Each row is a point on a tangle of strands that fork, close into loops and nearly touch. The rows are in no order.
(in the rows, 128 means zero)
Two points are linked if the straight distance between their rows is under 106. Some points are linked to none.
<834>: [122 133 151 174 101 119  78 153  87  75 129  55 125 134 104 126  76 119
 166 177]
<445>: [119 126 122 132  72 191 127 145 153  99 106 143 114 112  82  80 116 123
  73 139]
<688>: [ 88 133 157 130 123 118 127 127 137 119 146 125 156 113  62 207 116  99
  58 142]
<869>: [108 131 149  78 149 111 120 106 147 167 131 135  74 146 175  99 140 180
 168  74]
<962>: [166 128 129 111 172 151 159 108 118 155 103  87 126  77 134 144 109 172
 132 102]
<512>: [115 154 139 186 175  62 123 173 102  85 131  67 127 121  79 180  82 119
 128 148]
<516>: [160 149 143 151 139 149 122  93 156  58 128 125 133 165  91 130 160  91
 105 164]
<960>: [110  94  87  85 122 123 135 100 149 184 150 188 142 102 166 136 137 131
 126 135]
<839>: [131  83  71 127 158 106 127 114 120 196 148 139 140  98 152 121 139 126
 152 113]
<181>: [178 103 120 133 113 122 180  85 151 172 121 131 157 165 164 137 172 131
  93 110]
<1010>: [188  99 142 143  99 162 148  98 117 133 117 142 181 163 155 126 180 104
  99 128]
<220>: [138 119 103 168 197  99 116  86 141 139 111 143 117 117 131  91 127 128
 151  92]
<110>: [110 148 145 110 173 112 106 107 152 115 113 149  63 137 158  99 111 198
 151  90]
<621>: [136 154 124  88 113 106 155 167  93 107 153 110  91 106 108 153  83 160
 118 121]
<708>: [189 179 133 103  92 186 168 105 150 111 123 152 135 137 108 123 177 108
 102 130]
<282>: [ 93 131  96 112 106 139  97 159 125 143 147 145 119  95  96  73 135 132
 146  79]
<41>: [156 132 131  97 146 183 158 136 132 134  82  97 124 125 106  74 126 176
 141  71]
<333>: [114 201 117 181 144  75 133 131 116 108 153 121 135 105 123 146 142 111
 136 141]
<11>: [139 134 113 162 133  96 126 176 123  84 140 104 149 141  79 157  97 111
 108 168]
<477>: [ 94 171 150 151 145  60 149 152 150 137 135 138 100 113 188 158 102 164
 119 121]
<1112>: [111  92 118 108 184 146 103 137 143 135 120 146 154 104 107 132 108 147
 100 119]
<1144>: [154 177 141  68  81 176 159 119 159 148 139 136 167 159 106 135 180 109
 107 101]
<418>: [112  96 133  98 138 143  69 149 135 114 139 148 148 137  96 126 115 119
 123 133]
<877>: [153  95 156 133 139 100 134 125 101 144 104 100  97  95 211 122 115 139
 151 103]
<778>: [131 146  87 103 119 159 119 152 109 153 136 115 146 120 132 103 144 137
 154  91]
<305>: [163 195 116 140  86 102 176  94 133 157 163 119 160 151 134 143 203 103
 143 116]
<12>: [130  79 107 173 159  98 112 141 130 172 131 131 146  69 169 134 132 116
 130 119]
<1127>: [138 111 141 165 158 108  98 156  91  85 107  89  92 109 161  94  73 127
 190 139]
<952>: [178 153 112 164 141 131 140 105 126 106 119 103 131 159 120 105 142 136
 149 105]
<367>: [169 119  92  57 107 161 195 121 105 133 108 138  95 142 134 103 119 154
 137 112]
<1125>: [111  84 142  59 133 132 120  93 140 188 112 153 107 148 173 104 135 166
 148  57]
<870>: [182 155 142 138 104 145 117 103 147 100 131 122 146 162  89 124 181  75
 106 119]
<602>: [102 143 123 111 168 134 168 165 169 137 111 122 152 145 139 173 129 158
  90 114]
<80>: [ 90  87 100 190 113 105  93 181 121 128 131 126 108  99 152  82  92 134
 137 147]
<768>: [ 77 131 157 183 143 121  83 158 139 101 118  97 139 124 180 148 128 120
 156 180]
<875>: [101 140 156 181 131 100 136 111 170 126 107 142 153 159 194 129 162 135
 105 114]
<822>: [ 77  93 138 196 128  81  76 186 147 115 127 108 119 119 168 126  97 123
 119 169]
<1202>: [122 122 111 198 116 126 112 178 108 132 141  97 172  97 126 116 149  81
 143 144]
<584>: [ 72 155 145 187 140  80 138 103 145 181 135 126 148  94 135 163 150 109
  96 120]
<741>: [ 92 149 143 135 154  86 169 157 142 140 122 121 128 128 164 191  98 168
  80 117]
<113>: [157 127 167 177 135 139 106 147  99  78 105  62 122 122 135 116  96 135
 161 137]
<777>: [173 110 160 143 159 110 146 123  89 127 111  75 101  83 157 133  80 152
 131 100]
<1146>: [126 141 123  98  70 190 108 152 111 101 127 130 119  94 101  99 141  92
 107 141]
<558>: [ 93 135 108 102 120 111 139 108 134 176 161 152 134  55 138 145 117 125
 104 127]
<973>: [113 102 113 114 194 128 157 143 152 180 104 138 154 115 112 174 125 140
  72 110]
<148>: [101  98 105 133 123 138  62 138 114  81 142 152 110 148 115  96 127 121
 162 159]
<1159>: [180 117 136 179 146 136 120  87 134  85 102 116 128 154 128  93 133 121
 123 153]
<936>: [125  52 130  91 141 142 113  68 136 172 109 151 136 133 156 105 139 133
 120  74]
<635>: [148 104  89 178  96 117 153 144 121  99 119 148  92 122 118  75 115 119
 131 136]
<261>: [174 146  99 126 130 122 171 128 146 138 108 116 134 170 115  98 174 138
 150  77]
<4>: [132 159 101  92  94 122 179 167  90 121 137 122  52 134  99  92  78 155
 145 107]
<1204>: [148 130 106  24 119 163 183 114 121 161 135 138 115 164 146 142 129 154
 157 108]
<1049>: [136 189  84 118  80 110 173 153  91 104 135 136  55 135 114  69 129 134
 162 103]
<346>: [109 125 170 117 120 147  73 112 124  95 163 140 134 139 156 180 119  98
 143 205]
<1021>: [127  88 136 129 169  86 164 102 149 160 103 120 117 139 119 153 109 150
  89  93]
<433>: [144 150 135 110 144 160  97 114  88  95 134 109 119  91 154 107 131 147
 195 121]
<209>: [103  94 159 164 141 113  80 158 122  88 111  98 156 158 164 202 112 105
 141 218]
<479>: [127 104 127 182 123 110  65 126  97 142 144  86 167 104 116 132 149  96
 148 124]
<1157>: [149 112 176 117 108 150  64 106 108  82 116 102 144 157 126 161 104 115
 152 227]
<641>: [167 158 125  96 188 160 193 127 127 155  86  78 115 119 137  89 109 173
 153  96]
<1218>: [134 178  90 118 108 119 177 108 118 143 118 156  58 148  92  46 136 129
 162 105]
<401>: [ 52 136 178 165 123 117 105 109 131 105 136 117 143 127  96 200  97 106
  79 174]
<975>: [143 103 114 111 105 151 118 131 119  79 142 166 138 134 147 167 107 115
 134 218]
<1211>: [156 181 131 134 112 138 153 110 136 143 143 118 156 144 198 143 198 121
 161 130]
<955>: [128 134 142 125 125 183 169 106 161 174 108 108 151 116  96  77 148 147
 115  90]
<440>: [148  88 114  88  87 157 125 180 129  89 148 185 141 155 107 168 116  97
  99 187]
<883>: [149 207 101 122 156  87 132 153 119 122 159 118 145 133 128 155 150 123
 167 126]
<803>: [124 141  83 150 130 127 156 223 125 152 135 105 158 120 183 131 147 143
 151 109]
<439>: [132 121 135 152 116  76 192 102 152 164 112 126 136 163 197 129 148 148
  98 112]
<437>: [124 105 117 101 100 170  91 105 105  85 148 185  88 177 124 113 154 101
 163 171]
<217>: [ 95  83 127 109 138 115  77 126 118 158 138 130  96 103 111  94 108 154
 145  70]
<1170>: [ 99 136 169 101 147 150 132  99 163 132 118 179 171 130  88 159 128 124
  72 110]
<37>: [113 161 162 118 172 123  97 117 122  76 137 117 113 110 134 156 108 145
 138 147]
<361>: [151 212  95 100 126 115 176 149 122 166 153  99 123 123 114 121 138 112
 190 108]
<1018>: [173 153  99 139  94 128 145 128 146 151 144 105 160 147 106 108 202  96
 125 100]
<502>: [115 130 117 109  97 123 128 109 142 120 154 193 110 147 115 118 142 126
 109 137]
<1073>: [135  55 152  92 112 165 108  98 122 167 124 173 167 137 114 115 123 135
  93  78]
<392>: [153 105 105  68  91 151 132 147 123 133 163 200 140 112 103 167 118 100
  94 156]
<1094>: [113 113 116 159 122 183 108 137 175 112 105 164 143 114 114  86 151 118
  69 149]
<677>: [143 134  73 167 102 115 145 203 133 151 146 104 169 104 135 119 162  91
 122 120]
<1188>: [122 163 121 137  92 107 155 144  69 131 120 107  44 112 150  53 116 141
 179  74]
<1046>: [115 155 156 102 176 124 120 121 150  92 135 156 159 166  90 191 143 122
  90 129]
<553>: [120 155 166  77  95 131 150 123 140 170 164 145 192 157 116 174 155 123
  91  99]
<1041>: [130  71 113 153 121 131 106 183  84  94 116 111  80 101 143  80  81 143
 166 131]
<176>: [174 169  96 120 125 130 188 136 128 183 126  86 135 137  89 116 126 129
 161 100]
<348>: [156  97 131 187 190  91 109  99 136 112  91 118 100 129 159  88 121 133
 148 144]
<482>: [114 202 148 168 185  43 125 155 120  87 148 108 126 112 111 168  98 110
 144 132]
<747>: [120 165 139 124 148  94 144 120 111 121  98 122  46 137 157  62 107 158
 172  89]
<100>: [133 134  87 134 156 127 155 176 109 155 119 114 119 103 163  90 129 138
 183  95]
<928>: [114 189 145 113 128 155 195  78 184 188 122  89 143 122 101 110 146 148
 122 111]
<849>: [115  77 167 161 129 145 153 102 136 103  99 141 151 125 130 147 107 128
  62 145]
<226>: [108 137 111  98  74 170  92 136  98  84 148 179 104 173 101  82 186  95
 160 138]
<942>: [115  97 162 117  89 166  45 121 109  85  94 123 106 166 133 114  91 131
 184 210]
<192>: [ 99  80 161 131  93 177  81 141 142  95  94 135 115 135 141 123  93 133
 123 232]
<59>: [113 128 156 105 131 137 146  84 154 152 142 148 177 120  57 206 148  85
  46 127]
<386>: [122 154 180 114 142 112 114  87 121  88 145 135 141 148 135 184 128 142
 117 130]
<60>: [ 88 171 121 110 122 123 159  95 142 197 138 113 134  93  98 128 120 141
 121  99]
<827>: [122  76 127 120 135 154  98 141 125 101 113 145 102 107 149 141  93 145
 116 193]
<858>: [126  89 119  96  78 131 150 117 137 149 153 219 137 143 101 149 128  89
  68 142]
<707>: [166 100 111  85 140 115 176 110 130 163 117 126 115 148 133 123  99 162
 101 106]
<412>: [ 82  88 166 198 135 156 103  99 163 105  82 115 147 145 119 119 132 130
  74 132]
<821>: [ 99 115 118 127 172  71  97 113 141 158 132 138 115 117 121 109 121 145
 138  71]
<487>: [149 118 104 116 154  73 152 160 104  97 148 113 116 117  94 169  72 143
 116 155]
<1066>: [111 105 155  59 120 158 115 115 124 174 153 168 185 139 116 145 150 135
 122  81]
<1225>: [157 167  97  39 140 128 156 124 129 149 160 135 124 132 134 181 141 136
 143 116]
<1068>: [159  69 163 136 109 161 125  90 136 119 110 140 169 152 109 152 136 103
  79 145]
<452>: [131 110 140 180 103 123  60 134  72 122 128  61 137 127  86 138 103  79
 197 204]
<969>: [121  82 126 145 134 118 104 124 130 133 123 131 110  86 183 156 111 138
 126 135]
<458>: [ 81  89 142 173 142 147 100 107 185 147 108 168 142 128 115 107 135 122
  75 128]
<1212>: [114 159 102 106  58 169 119 144  98  83 138 162  87 117 102  95 162  93
 140 161]
<1107>: [102 150 176 167 183 153  84 122 138  85 108 106 129 113 161 167 127 132
 142 192]
<321>: [153 152  74  89 111 112 166 126 136 144 166 155 111 155 108 135 140 132
 129 115]
<38>: [106 102 139 156  79  92  42 120  86 120 177 105 139 133 102 111 143 106
 163 120]

A piece is all that can be reached along the links. How many separate loops has the piece of each point below (a circle has one, a figure eight two, a Y none), and how many tips (points with one link)?
<458> | loops 2, tips 2
<708> | loops 2, tips 3
<452> | loops 0, tips 3

A fork is a point with three links, a tip a point with one. Leave the first point through the second and follow the links. Name the first fork or tip that comes.
<1094>, <445> | <973>
<708>, <1144> | <1049>
<458>, <412> | <875>
<41>, <955> | <969>
<821>, <217> | <38>
<367>, <1204> | <975>
<38>, <479> | <1159>
<401>, <688> | <768>

A tip is a point with one link. Name the tips that can be reached along the links from each point below, in the order of the rows.
<960> | <477>, <875>
<1046> | <209>, <401>, <452>
<11> | <1218>, <1211>, <38>
